A landscape with many peaks, sampled at points; each row gives a point and its height.
From any point a climber steps to the highest of the 6 points nearest to it. It stops when none of these is higher. Distance is the straight distance between rows; heights are no part of it.
nobe: [167  73 105 196 113 106 113 177 133  89 120 105 178 181 164 115 116 101
 108 135 169 135 102 159 148 143]  h=316
Kebal: [127 119 154 176 169  93 141 140  95 138 123  87 168  90 151  79 118 102
  92 136 156 151 141 136 103 107]  h=567
nama: [ 97 163 118 107 148 173 133 125 131 155 141 169  62 100  71 135 164 162
 183 135  76 136 116 137 117 148]  h=367
puse: [158 167 140 103 159 128 155 123 122 195 142 100  99 106 104 141 155 138
 146  96 149 175 113 127  95 125]  h=343
lek: [134 104 158 103  95 126 117 130 146 138 142 144 140 135 114 152 144 126
 118 148 111 130 139 103 120  98]  h=490
bur: [111 131  90 153 139 141 100 136 119  82 109 189  82 144 171 121 116 135
 153  92 125  79 163 123 154 144]  h=220
tez: [149 106 131 200 128 144 157 155  89 117 105  89 178 157 149 139 113  94
 114 108 148 132 122 120 160 137]  h=684
Sivik: [132 196 124 102 140 162 102 133 105 170 144 164  96  80  85 124 146 138
 178 127  52 152  99 123 118 133]  h=142
gikis: [123 137 111 155 123 129 132 111 140  62 119 186  83 159 168 127  88 112
 161  93 131  63 159 113 160 139]  h=230
reku: [142 129 156  69 125 109 143 138 155 138 148 114 120 134  70 160 153 144
 132 137 128 150 120 120 131 128]  h=278
fub: [109 146 123  82 152 157 138 108 144 151 143 146  53 117  78 149 155 159
 170 136  99 130 124 145 112 142]  h=388
zut: [143 137 143  79 135  93 138 115 176 136 161 120 135 129  67 172 157 157
 136 150 141 152 103 117 119 126]  h=299
teg: [159  97 137 147 113  78 106 155 129 117 142 125 163 110 118 128 144 123
 129 143 136 144 129 112 108  96]  h=595
Zaval: [132 123  97 111 115 120 106 120 121 125  94 136 150 140 154 143 116  93
  87 129 131 111 137 115 160 132]  h=351
fezi: [155  51 138  85  60 129 139 126 159  64 193 167 127 171 108 115 133 149
 151 139 129  70 128 120 128  95]  h=622
desen: [137  70 148  59  94 108 136 126 165  74 185 151 130 181  75 134 171 141
 146 150 118 113 118 152 130 119]  h=628
nik: [114 170 109 100 127 148 103 113 130 126 111 157  85 120 148 121 122 115
 148 120 100 108 155 138 127 156]  h=362
sosab: [112  97  97 187 129 162 127 132  93 116 122 133 114 144 159 156 106 128
 117  97 104  90 140 105 171 133]  h=598
revor: [110 130 122  61 139 108 147  98 172 141 149 131  76 129  76 184 156 155
 150 150 150 160 120 144 129 141]  h=311
tubi: [132  93 120 101 100 112 111  98 133  82 140 134 164 152 147 127 112 113
 122 144 107 103 123 111 158 110]  h=657
nimun: [140 102 105 175 123 100 132 141 103 101 108  97 169 140 139 150 119  92
  92 113 152 139 124 123 146 150]  h=676
bas: [ 90 160  97  64 164 125 140  88 176 139 141 109  97 103  65 169 154 158
 141 144 139 139 111 127 101 142]  h=307
sifu: [134 179 120 179 162 182 127 155  49 152  56 112 140 117 146 100 100 113
 117  82 119 160 102 162 101 172]  h=557
Revi: [112 153 161 118 147 109 125 138 146 198 174  66 141  69  99 123 128 124
 161 127 176 189 121 181 110 128]  h=547
zasa: [122 128 169 136 184 125 140 171  75 188 133  90 133  63 134 113 150 114
 144 127 158 163 150 175  86  94]  h=583
Dopak: [127 174 106 106 144 164  98 113 108 175  91 108 103  91 156 108 144 119
 111 116 123 142 124 120  92 145]  h=298
pivu: [123 115 132 191 134  94 136 145 110 104 121  70 177 106 159 104 127 117
 107 155 187 124 110 159 114 145]  h=662
lop: [136 164 148 141 172 157 144 121  99 182  86 109 148  91 148  94 146 128
  87 111 144 176 126 133  94 124]  h=740
vakuz: [148 134 144 106 146 134 141 141 139 188 132 109 125 131 108 169 157 126
 132 119 139 166 134 108  94 128]  h=381
rola: [ 71 149  87  72 140 141 141 116 151 139 136 141  61 122  75 150 159 174
 175 150 129 145 113 148 109 134]  h=372
Kup: [135 209 128 110 159 162 125 118  97 207 119 145 125  97 116 117 150 138
 140 108  98 181  89 127  91 133]  h=296
teb: [ 96 142 117  70 164 101 140  97 182 144 169 132 128 109  54 181 157 169
 140 152 147 161 107 128 141 146]  h=212
sise: [152  69 144  95  86 122 100 112 139  74 149 145 154 139 129 119 127 130
 124 163 127  99 125 102 140 102]  h=642
zod: [148 156 175 133 190 140 158 156  92 202 113  86 139  51 141 113 148 133
 132 110 153 162 139 169 118 100]  h=664
sunu: [152  85 103 149 104 100 107 124 135  80 112 117 178 164 130 129 104  99
  89 118 138 114 104 136 163 132]  h=719
rumu: [110 151 108  95 149 142 147 127 139 149 140 134  52 125  61 161 165 167
 168 117 113 144 106 132 104 150]  h=359
fubos: [113  84 136  99  57 131 134  84 174  61 190 167 128 189 132 111 110 146
 131 147  99  67 121 134 119  99]  h=548
deda: [160  49 121  98  73 127 104 117 156  72 184 162 153 142 123 109 130 126
 153 147 122  74 115 109 116  89]  h=636
zed: [147 108 143 200 146 160 166 149  87 124 100  89 154 146 150 147 105  81
 105  98 153 115 108 135 142 149]  h=670
gikab: [103 144 145  94  92 132 120 103 139  84 148 166 104 176 155 130  97 136
 121 160 110  92 170 120 147 122]  h=525
Vap: [143 182 109 103 125 169 100 121 112 187 118 137 111  98 124 108 132 122
 142 128  81 148 117 117 111 140]  h=176
lopil: [135  83 114 152 124 104 117 122 102  84 114 130 150 173 150 146  90 102
 113  98 121  99 132 146 190 112]  h=465
velu: [172 102 132 229 119 133 143 167 104 105 105 101 198 172 156 123 111 110
 132 138 159 122 108 139 154 141]  h=533
veba: [125 140 110 194 145 188 110 141  89 131  72 138 106 124 148 127 107 117
 124  87 110 104 121 142 122 160]  h=553
mobaz: [ 76 145  97  69 135 120 143 115 170 128 143 145  79 120  71 174 162 173
 154 159 128 146 124 141 131 143]  h=357
vemuv: [147 166 131 100 152 170 127 123 109 208  94 121 129  96 134 127 151 158
 135 110 112 174 108 110  94 121]  h=329
Dok: [103 115 105  95  96 145  99 104 126 143 104 149 113 126 141 130 116 120
 113 145 102 120 160 105 133 137]  h=232
zorum: [128  90 131  80 102  79 127 128 190  87 183 111 129 147  74 149 165 153
 138 163 127 129  98 155 126 140]  h=573
kogu: [ 99 165 126  88  83 123 156 129 188  63 163 202 104 187 138  88 113 138
 141 143 131  97 173 112 132 152]  h=488
pofom: [129 137 154 151 166 117 165 174  88 190 141 100 146  62 145 102 139 115
 141 107 156 159 142 153 107  84]  h=651
kegi: [ 74 180  97  75 141 126 180 130 172 119 149 200  47 117  90 114 162 165
 212 128  98 135 131 152 122 149]  h=304
pubo: [102 128 112  57 155  90 125  91 197 102 163 143 113 120  69 172 174 164
 142 159 133 143 101 125 138 122]  h=258
tib: [149 137 144 101 138 135 148 140 135 188 134 115 120  94 132 120 136 122
 103 115 140 161 129  98 103 106]  h=384
ganu: [131 138 164 127 148 125 148 138 125 197 160  60 145  81 113 135 126 140
 145 122 155 180 139 177 107 124]  h=560
nibe: [121  95 109 131 128 131 120 127 112 127  96 117 129 151 129 142 107  91
  99  99 129 126 124 139 158 128]  h=540
dulo: [130 133 172 157 154  88 132 167 116 175 155 101 142  84 158 120 147 119
 131 115 162 164 149 117 101  81]  h=587
konil: [123 156  98 133 121 140 106 125 110 128  96 166 100 143 166 134 124  98
 147 119 114  93 154 139 139 139]  h=163
Zogin: [151 126 152  97 107 133 137 136 142 153 140 140 122 120  97 159 146 142
 129 130 115 152 134  95 124 115]  h=219
Pusar: [130 143 113 194 139 194 122 153  62 134  67 109 151 132 154 126 111 104
 116  89 113 130 119 142 102 149]  h=822
Kef: [127 111 150 193 145 100 136 137  75 123 131  53 173  84 160  79 100 133
 106 139 182 134 141 166 124 118]  h=550
misi: [128 149  98 113 128 143 103  99 122 144 103 133 112 110 153 137 114 106
 107 121 106 113 144 130 123 135]  h=99
vodo: [124 166 134  99 146 143 119 122 145 154 130 130  72 130  82 169 152 143
 139 115 100 155 116 129 108 130]  h=321
Dafo: [104 110 141  95  80 133 114  98 149  66 179 173 133 168 138 104  97 147
 135 162 102  81 164 123 150 102]  h=545
Vad: [146 127 125 185 154 173 172 145  74 133  86  89 144 142 162 131 105  95
 108 106 145 116 115 135 143 148]  h=687
zukar: [ 91 136 117  46 159 119 136  91 199 134 161 146 104  99  59 164 167 173
 130 160 151 152 106 112 121 109]  h=274
ginam: [131 113 121 133 116 100 105 125 118 127 119 130 161 121 142 133 131 105
  98 149 136 142 131 106 141 118]  h=510
bog: [137  51 141  83  57 118 137 105 172  52 206 148 127 157 146 115 115 149
 133 132 138  64 114 120 106  99]  h=498
katib: [136 112 122 165 113  96 112 145 128 123 120 107 171 122 150 111 109  88
 105 126 155 136 116 119 151 117]  h=616
kol: [154 171 166 125 184 154 145 138  87 198  87 106 140  77 152  73 142 131
 114 105 149 189  99 142 124 110]  h=695
Gak: [149  92 147 112 105  99 109 146 136 108 151 138 167 131 119 135 136 113
 113 143 132 143 126 101 132  95]  h=615
vazu: [102 137 121  70 168  95 161 104 188 131 167 122 122 100  57 173 141 168
 120 172 136 154 105 120 140 123]  h=186
Desu: [115 133 179 156 175 122 150 147  98 174 122  82 155  70 153  85 144 112
 113 117 171 146 139 133 106 117]  h=641
suv: [153 164 146 102 169 165 118 128 108 202 108 119 124  91 116 104 143 149
 133  81 132 165 118 129  95 103]  h=530
vof: [160  93 120 197 131 115 133 169  95 102  94  86 181 158 140 138 113 101
  99 129 161 127 111 145 145 141]  h=736
Latik: [112 150 120 103 117 147 124 116 128 135 148 166  67 104 116 128 158 154
 168 142  91 114 140 110 109 131]  h=469
mul: [112 141 122  70 154 128 142  98 166 142 137 121  84 142  86 175 155 143
 138 130 140 149 118 124 118 161]  h=290
senel: [118 103 103 160 114 122 113 125  99 106  88 139 106 178 162 153 101 111
 136 101 124  78 147 133 168 125]  h=422
Veg: [145 111 163 104 119 114 117 138 131 136 126 119 148 131 114 150 140 135
 105 134 124 150 124  84 131  98]  h=331
melug: [140 109 163 157 133 100 111 166 109 156 149 118 162 115 111 117 138 119
 125 134 144 147 135 127 101  78]  h=496
sok: [135 130 155 159 160 116 149 144  86 135  86  66 182  77 160 110 100  94
  84 127 178 123 124 140 126 164]  h=707
lesut: [110  96 158 164 169 100 128 158  90 145 135  56 151  62 161  84 117 123
 122 149 177 146 139 156 100  93]  h=371
Nokun: [139 134 158 144 158 113 154 142 110 164 105  96 148  71 140  90 139 119
  95 118 148 153 119 121  99 116]  h=678
Gel: [145 120 136 207 135 101 141 154 101 108 120  63 194 147 162 104 106 119
 116 147 171 142 107 173 137 145]  h=591
Sinez: [123 178  82 135 149 139  97 121  99 162  89 151 114 103 147  95 125  82
 121 125  87 136 122 145  93 166]  h=256
fevak: [ 75 135 109  78 139 145 142 126 158 107 156 158  53 148  83 142 157 172
 162 137  99 128 141 153 117 120]  h=370
fon: [ 97 151  90  58 154 133 131  97 174 156 137 121  82 118  64 166 163 166
 138 149 121 150 110 130 123 154]  h=345
Bepet: [122 121  92 186 138 168 142 127  98 126  76 129 115 144 153 133 113 119
 112  93 113 108 138 130 132 138]  h=690
geg: [111 100 149  84  83 117 123 125 147  98 160 180 115 155 103 141 128 167
 137 155  99 105 153 119 138 101]  h=531
Nud: [111 118 153 168 149 105 155 137 100 130 119  83 172  84 160 103 124  94
  87 125 155 160 125 138 113 136]  h=656
gutet: [158  53 108 102  69  96  94  99 159  74 178 142 155 142 147 112 119 130
 154 136 130  89 111 116 124 108]  h=634
zar: [107 119 151 109  94 147 131 116 174  70 170 190  73 160  97 121 134 189
 154 154  74 112 143 120 119 111]  h=532
dibep: [111 103 105 166 118 124 120 134 111 117  86 125 132 155 138 156 109 124
 108  98 138 125 129 125 160 131]  h=562
boram: [ 93 155 148 103  94 159 128 114 202  81 162 191  92 144 126 104 122 173
 142 145 100  98 162 100 137 135]  h=524
bul: [123 151 109 148 101 117 145 125 151  42 121 213  93 177 172 113 102 128
 141 111 136  80 173 107 137 134]  h=355
doneg: [112 121 164 148 144 107 133 162 109 189 158  90 150  88 127 135 134 124
 130 118 164 178 158 174  83 112]  h=593
Gokep: [113 101 144  85 119 143 117 109 147 117 118 165 106 140 124 144 124 133
 136 160 106 120 134 100 140 108]  h=417
vuf: [120  80 114 177 119 152 133 150 108  96  94 112 150 159 155 153 119 108
 114  98 131 104 132 132 177 140]  h=588
Bilep: [133 136 117 150 157 130 145 117  97 139  82  73 158 114 157 126 106  97
  86 108 145 146 119 138 133 147]  h=621
Tozo: [152 104 164  87 113 105 149 142 153 134 175 145 122 149  70 171 158 164
 137 160 133 149 115 140 130 117]  h=451
fasas: [114 114 148  88 125 130 126 132 157 119 134 165  70 152  90 158 150 172
 141 148 110 118 149 110 123 111]  h=452
gilov: [119 171  97 122 141 152  90 117 103 157  71 136 114 123 142 109 118 107
 106 116 102 141 119 142  93 156]  h=387
sumob: [122  86 124  85  87 113  95  89 140  63 156 163 152 173 146 119  98 115
 121 135 118  89 118 126 157  90]  h=686
Pev: [112 144 108 109 119 125 117 122 125 113 104 169  80 146 173 124  92 118
 148 124 127  83 171 127 128 161]  h=364
Puf: [109  96  95 134  99 111 105 103 119  83 108 147 144 173 149 156  95 112
 140 111 133  85 126 129 166 121]  h=483
Sig: [117 143  86 159 127 140 115 125 110 101  94 171  91 139 165 124 104 114
 157  87 107 102 162 138 160 152]  h=170
Datuk: [157  67 110 110  79 107 112 112 151  76 163 149 162 156 144 121 112 131
 133 140 130  73  98 127 155 129]  h=658
totu: [131 115 138 161 139  96 118 143 100 108 118  84 172  99 136  96 129  99
  84 131 152 132 127 114 131 128]  h=592
Mer: [109 132 133 111 104 103 112  98 156  61 126 170 102 164 164 114  85 132
 141 119 133  68 184 133 150 122]  h=464
sab: [144 158 154 102 147 135 152 137 124 209 147 108 123  92 117 143 145 144
 128  91 148 164 124 136  81 120]  h=582
lag: [116  98 133  98  80 113 112  74 144  64 154 153 143 185 158 113  81 137
 135 147  98  73 137 153 150 116]  h=606
dozi: [127 128 130 112 129 132 119 121 120 151  88 102 147 107 149 128 113  96
  85 122 147 136 127 101 119 148]  h=476
pinin: [108 136 135  78 168  90 141  96 187 126 171 115 130  82  66 156 160 166
 136 160 153 171 104 103 110 138]  h=173
fubo: [142 198 121 102 143 156 107 104 121 189 100 135 120  98 133 103 127 128
 125 114  90 156 103 114  89 118]  h=368
tuz: [132  94 100 141 101 117 108 123 124  93 109 137 153 164 144 147 102 102
 111 122 145 105 132 123 160 114]  h=596
nado: [146  90 112 168 108  97  90 142 131  92 134 124 203 112 156 107 130 109
 109 149 150 123 110 115 117 105]  h=551
sifa: [126 160 118 113 133 159 102 124 123 164 123 136  94 101 118 114 152 135
 173 145  64 129 136 103 118 142]  h=101
mepi: [143 167 121 118 134 170 118 126 126 179 122 136  84 110 110 139 149 146
 161 142  86 153 107 116 105 130]  h=155
dak: [144 155 124 155 153 175 122 119  94 163  49 108 118 120 141 100 119  95
  96 101 121 144 124 157  96 152]  h=590
Ter: [136 146 124 142 151 127 133 120 104 151  89  97 138 105 149 112 114  85
  89 109 148 157 133 116 123 135]  h=585
rezaf: [144  92 121 204 107 168 135 144 107 127  98  91 155 165 164 138 113 112
  91 115 122  82 100 109 185 125]  h=620
mef: [131 138 122 108 123 161 123 111 113 164 129 146 105 112 135 135 120 131
 139 134  90 127 137  94 111 122]  h=19
dodit: [136 183 124 107 146 167 120 131 115 193 130 133  92 111  94 157 155 156
 165 103  97 152 103 123  88 146]  h=107
kiz: [142 209 140 125 175 155 100 126 104 179  89 109 149  97 154  81 143 146
 111 102 123 181  98 112 104 126]  h=630
ligeb: [160 116 149 252 131 114 131 163 107 110 139  71 182 157 162 125 110 133
 132 151 168 117 109 171 143 131]  h=324
ror: [148 137  86 211 133 204 126 144  70 164  80 110 133 118 166 108 116 116
 124 102  98 104 103 131 155 144]  h=541
Kibot: [169  88 137 243 127 142 152 181  88 103 122  95 195 172 162 127 119 110
 116 136 143 123 107 126 164 130]  h=617
dal: [159 100 148 143 118  88 121 160 116 123 156 102 175 102 126 122 136 116
 100 144 148 142 121 115 115 106]  h=538
vude: [151 149 142 152 162 133 157 134  86 139  89  73 163 104 156 103  94 100
  93 113 151 149 119 149 113 163]  h=661
Lupa: [101 164 121  97  95 127 131 119 145  93 130 194  94 157 177 118 103 114
 146 130 120  77 186 120 130 157]  h=457
Rik: [112 156 154 100  84 134 132 100 176  67 158 195 107 169 150  85 121 171
 143 142 112  98 176 121 134 147]  h=522
tet: [165  77 150 130 100 100 103 154 150  91 155 165 150 135 112 132 124 131
 139 151 121 110 106 101 130  99]  h=635
Bute: [115 103 105 187 112 143 131 122 133  93 122 151  99 150 176 121  95 139
 129  97 103  70 146 120 176 135]  h=489
Zif: [101 173 122  97 140 145 145 117 144 113 150 186  65  93  94 119 171 167
 200 126  89 128 138 130 131 146]  h=341
Mazo: [122 110 104 144 120  98 111 123 113 124  94 113 154 139 144 132  93  94
 109 123 142 128 125 115 146 139]  h=619
Remaz: [121 139 167 164 187 139 149 131  74 142 107  69 161  74 160  78 113  81
  98 120 168 139 127 153 112 141]  h=626
gedu: [134 197 119 112 137 175 107 109 104 177 125 152 119 103 124 107 138 142
 150 120  79 166 113 118 100 133]  h=187
Digod: [127 123 142  82 133 113 130 105 175 133 148 133  94 150  69 183 158 154
 123 138 123 148 127 135 128 122]  h=267
Rud: [ 89 169 131  96 115 130 158 149 183  92 188 192  52 121 110 103 159 169
 187 127 109 126 147 112 141 149]  h=399
ver: [ 98 170 146  93  90 142 163 112 165 105 164 184  64 123 129  90 155 156
 178 146 120 121 166  91 133 165]  h=383
Dola: [137 173 113  93 103 147 122 101 138 145 145 168  64 114 126 104 127 130
 158 140  97  98 149 115 125 148]  h=462
Fek: [113 102 123  54 133  86 140 105 202 102 173 152 130 134  42 157 146 168
 127 162 127 139 129 150 138 119]  h=315
pugu: [144 122 128 159 132 141 138 133 104 134  82  97 147 133 146 128 117  86
  92 103 145 143 133 138 134 171]  h=614
bil: [114 159 121  94 109 150 123 117 143 121 145 167  73 110 119 107 148 146
 166 162  80 110 139 107 144 148]  h=468
Rafo: [152  66 148  90  81 111 112 121 160  89 175 161 149 154  94 143 159 138
 142 146 139  99 115 127 128 101]  h=637
kemi: [151 152 175 140 164 140 163 162 128 203 124 107 142  73 134 112 144 123
 132 106 166 172 132 154  90 110]  h=675
duko: [113 138 131 122 104 118 144 101 169  61 140 193 123 189 167 113 104 136
 134 123 118  65 175 129 135 136]  h=454
Gunid: [133 150 104 137 150 155 115 112 103 147  71 109 116 125 148 117 112  90
  95 113 113 128 130 138 122 149]  h=406
Zezep: [140 123 146 133 130 109 126 140 133 137 144 114 161 109 134 136 131 119
 107 130 136 154 136  88 116 100]  h=461
satez: [114 130 134 101 109 140 126 121 139 140 139 144  65 123 126 136 137 165
 141 148  96 115 152 109 129 128]  h=460
Levon: [ 98 175 121 102  86 117 145 129 164 110 153 179  62 152 160  84 115 122
 159 145 118 100 164 104 124 137]  h=439
lagon: [133 126 150 183 155 113 156 161 102 114 118  58 181 129 154 115 104  93
  93 137 170 130 118 136 132 159]  h=741
Nede: [155  72 115 203 123 139 131 161  96 101 104  98 170 170 146 147 125 117
 120 117 130 122 100 124 177 129]  h=644
mozes: [149  91 149 109 111  94 113 131 145 138 132 128 163 119 125 128 119 117
 118 133 137 139 130  90 123  92]  h=554
zaz: [149  91 106 168 129 114 125 140 107  97 101 127 154 153 131 145 103  97
 113 120 140 115 105 157 160 133]  h=604
dativ: [144 129 171 134 142 104 143 154 130 183 151  96 141 106 114 144 138 131
 135 133 164 168 145 140 100 104]  h=558
gik: [119 157 126  97  99 132 119 113 141 136 150 176  92 131 147 111 133 154
 155 153 104  98 159  98 111 134]  h=493
gib: [125 111 126 101  96 125 104  94 132 107 127 141 141 138 159 136 108 115
 108 157 116  94 158 109 146 107]  h=575
gud: [110 141 119 108  92 118 131 107 168  74 144 193 120 152 163  99 101 143
 145 147 108  68 160 121 134 136]  h=499
fuvim: [119 178 113  97 159 172 116 118 128 184 133 151  73  95  98 133 161 159
 179 117  65 152  92 131 101 129]  h=263
sinim: [128 112 118 209 138 164 161 158  63 154  95  89 154 155 167 137 116 102
 119 109 117  98 107 112 156 137]  h=652
mebi: [134 141 112  97 125 136 122 127 122 168 137 136  69 133 107 159 161 144
 156 138 111 150 145 121 103 124]  h=342
pusa: [145  92 115 191 123  80 120 145 111 103  96  81 183 164 151 118 108  94
 114 132 170 130 103 145 156 141]  h=599
Ful: [142 126 151 139 119  93 133 164 132 156 158  99 156 124  98 142 140 131
 146 132 152 163 120 129 105  97]  h=519
resop: [140 100 116 188 145 134 137 148  75 121  85  83 148 124 133 140 107  97
 100 106 145 123 116 123 141 146]  h=665
liti: [ 73 138 128  97 103 150 151 132 205  75 166 170  55 153 102 121 152 186
 148 150  98 118 166 129 112 126]  h=515
linuz: [157 107 119 209 129 133 151 161 114 115 115  89 183 178 145 145 117 108
 121 129 146 121 103 122 162 140]  h=660
gitom: [107 101 175  85  86 124 131 105 158  79 178 162 118 176 113 111 134 168
 142 139  89  88 142 126 127 109]  h=537
mizi: [121 227 141 119 153 152  94 127  88 202 107 135 136  84 136  91 138 138
 151 109  92 178  97 123 120 121]  h=453
popa: [136 133  92 174 136 181 148 126  83 133  71 111 121 129 148 122 108 106
 108  92 121 118 114 139 119 152]  h=631
vuvo: [118 132  88 158 122 167 113 139  72 137  83 151 100 106 143 122 120 102
 127 108 117 105 142 140 138 129]  h=455
Lazub: [131 162 110 130 166 148 130 125  99 161  76 107 143 108 144 114 117  97
  82 104 140 148 128 111 109 147]  h=571
depul: [164  89 124 239 135  99 116 157 121  95 126  78 192 154 163 116 107 102
 112 151 161 126 104 161 135 143]  h=336
Mana: [162  95 168 106 102  94 127 143 144 128 150 137 141 135  79 154 132 125
 131 146 126 140 124 101 127  88]  h=574
nunen: [153  84 111 150 126  91  96 137 139 102 116 112 189 142 147 125 102  97
  99 123 157 135 110 135 144 134]  h=603
Pumo: [131 122 135 150 147 113 142 123  95 145 111  94 158 116 154 120 111  82
  82 113 147 132 122 128 146 148]  h=608
tanob: [138  64 108 120 118  99 104 104 122  73 126 129 173 171 155 133  98 105
 130 117 136  96  95 138 150 115]  h=597
fasi: [132 107 144 170 146  73 120 150 111 129 147  98 183 102 142 115 122 125
 125 138 171 157 126 142 106  85]  h=420
lof: [140 112 165 127 139 114 118 146 111 151 127 100 160 105 123 113 142 116
 112 112 152 156 123  95 111  92]  h=456
Kuvob: [125 202 114 140 166 150  81 133  97 165  71 130 129  95 144  97 137  97
 124 108  85 148 106 127 111 162]  h=268
lilab: [143 125 132 201 148 104 156 180  74 116 117  78 173 140 161 116  98 106
 108 142 183 112 124 146 139 146]  h=706
tatir: [166  75 114 129 102  98 100 130 136  97 144 135 177 119 126 124 108 111
 117 148 138 118 119 101 129 104]  h=629
vituz: [144 134 151  98 127  91 130 131 155 171 160 110 108 126  74 188 148 139
 128 132 144 162 131 124 116 126]  h=326
kif: [110 148 135  85 170  83 144 110 193 140 172 108 125  90  53 160 150 161
 127 148 149 179  95 116 124 147]  h=154
pov: [159 101 140  96  92  83 122 135 158 100 163 137 151 144  74 155 151 143
 150 148 117 131 113 143 123 119]  h=612
rek: [149 147 118 175 155 179 162 130  70 156  60  90 154 112 162 135 114  99
 101  88 138 123 122 160 112 159]  h=838
labi: [118 111  95 167 146 136 147 136  87 111  87 128 129 135 138 158 100  94
 116 102 132 107 142 142 164 131]  h=594
kal: [108 141 119 100 125 152 130 120 150 167 138 145  60 123  92 154 152 143
 167 147 104 125 127  97 121 131]  h=426
serif: [ 92 123 115  54 113 111 144 106 169  96 147 148  83 139  72 161 170 181
 136 157 114 144 133 135 133 123]  h=323
Zoka: [ 82 154  96  48 150 106 135 100 177 111 155 135  86 129  53 181 157 166
 151 164 122 150 116 126 133 122]  h=335
Kan: [142 122 157 120 130 100 150 158 137 188 153 111 129 104  99 141 148 134
 124 118 142 153 122 120 107 110]  h=514
Loda: [138 180 141 125 162 150 118 117  93 184  91 120 124 102 141 100 140 121
  96 106 119 180 114 128 104 126]  h=639
sib: [117  95 145  95  88 133 116 116 153 110 146 151 110 138 132 131 147 160
 138 156 112 125 146 103 142  97]  h=502
tisoz: [144 166 113  95 149 145 134 134 143 179 134 139  96 138 106 149 167 158
 147 106 109 159 111 126 103 115]  h=193
Leve: [107 152 108 123 123 104 114 124 143  84 108 179 104 160 157 144 105 121
 148 119 131  83 173 132 146 139]  h=373
lidel: [109 108 112 154 129 121 116  99 125  66 137 175 122 165 153 126  92 132
 142  95 105  61 158 142 155 122]  h=269
ziga: [129 104 101 199 125 187 132 139  89 123 113 128 125 144 166 127 111 114
 113  99 110  81 134 124 171 145]  h=632
vesug: [130  97 150  66 106 110 134 119 171  80 164 153 129 154  64 163 165 161
 129 152 103 138 119 155 130  99]  h=570
Boz: [155 160 126 142 167 159 138 122  74 158  78  83 138 102 163  98 119 102
  87 103 147 154 114 176 112 160]  h=633
peb: [117 128 103 215 141 189 136 134  84 141  77 104 144 140 160 121 102 118
 103 103 112 102 118 141 154 148]  h=618
vegev: [134 149 151 100 141  88 152 128 165 174 162  75 114  93  79 156 138 156
 145 108 158 167 132 130 123 143]  h=427
Dos: [ 98 105 127  93  73 125 145  79 180  52 188 173 139 194 139  98  99 135
 123 155  94  59 149 137 126  87]  h=508
vodaz: [104 134 135 107 111 149 121 126 148 129 146 163  59 133 100 108 145 158
 167 143  84 119 157 122 119 123]  h=470
tidav: [117 158 133  97 147 110 145 118 159 176 145 109 104 129  81 193 142 141
 134 130 152 167 120 130 120 143]  h=289
Depe: [146 128 166 123 143  73 121 141 145 160 182  93 147 120  75 138 132 150
 117 146 143 174 131 132 113 121]  h=472
dum: [106 130 138  83  95 134 105  94 146 108 141 163 100 130 129 117 119 142
 144 164  96 102 166 100 127 116]  h=518
kar: [116  88 114 179 115 140 122 132 111  77 107 138 121 164 152 153  90 120
 140  92 121  86 141 121 194 106]  h=463
Vup: [ 73 164  90  76 132 134 157 125 179 121 167 177  36 144  78 136 156 162
 178 130 104 134 136 147 126 152]  h=348
kifir: [143  96 149 214 117 140 167 183  78 119 106  79 180 144 172 125 117 113
 107 125 154 121 110 127 147 138]  h=668
Sifem: [136 138 115 207  96 182 116 128 114 162 104 122 133 143 190 112  98  85
 135 116  94  72 138 125 191 136]  h=613
met: [141 112 124 112 113 109  95 123 121 130 125 131 157 140 134 135 119  98
  94 141 136 124 142  99 154 111]  h=467
mulod: [140 147 146 138 164 143 137 138  92 177  87  88 141  97 160  84 126 102
  75 105 142 150 130 109 119 122]  h=674
foz: [ 97 136 162 100  75 140 107 102 163  76 141 165 113 158 125 110 112 153
 141 150 112  83 174 114 135 112]  h=536
rif: [131 101 132 187 135  85  99 143 114  97 133  69 191 119 163  93  87 113
  94 138 165 145 110 145 133 117]  h=512
Dosiv: [ 64 152 105  64 149 132 146 100 196 126 145 158  63 130  77 132 158 184
 155 144 130 145 131 154 103 147]  h=356
fepa: [140 142 155 126 163 142 148 143 109 200 104 105 139  62 143  88 151 135
  94 120 163 162 146 129 105 122]  h=701
Nok: [164  54 116 128  71 101  94 105 155  72 169 135 173 145 153 108 128 102
 129 161 155  89 112 137 128 116]  h=589
kilug: [145 168 105 181 154 186 143 149  73 143  66 130 128 122 144 128 120 119
 112  80 117 122 118 139 117 163]  h=584
tefe: [140 158 134 102 135 152 116 117 112 166 134 126  89 103  94 131 159 137
 141 121  96 155 110 104 109 127]  h=137
kizef: [137 115 147 101 127  80 134 153 162 117 161 132 154 128  68 167 159 154
 142 152 140 149 123 139 127 127]  h=475
pibe: [135 105 117 183 134  80  97 136 137 103 145  98 185 125 154  96 102 110
  81 137 174 136 109 140 116 125]  h=466
nege: [115 129 102 127 104 119 104 112 116 104  99 135 131 158 145 146 109 105
 114 113 124 102 152 135 159 128]  h=450
Ripu: [170  82  92 152  92 103  92 119 130  76 119 121 185 159 129 108 116  91
 118 136 146 108 113 133 161 128]  h=529

Two climbers start at each pair of points below. Name the first point that both come to, or write never.
Depe / Kan -> kemi
tidav / puse -> sab
ver / Zif -> foz
kogu / Rik -> foz

Where does a climber stop that starts at each point below?
vituz -> lop
dulo -> lop
Dosiv -> sumob
vakuz -> lop
geg -> sumob
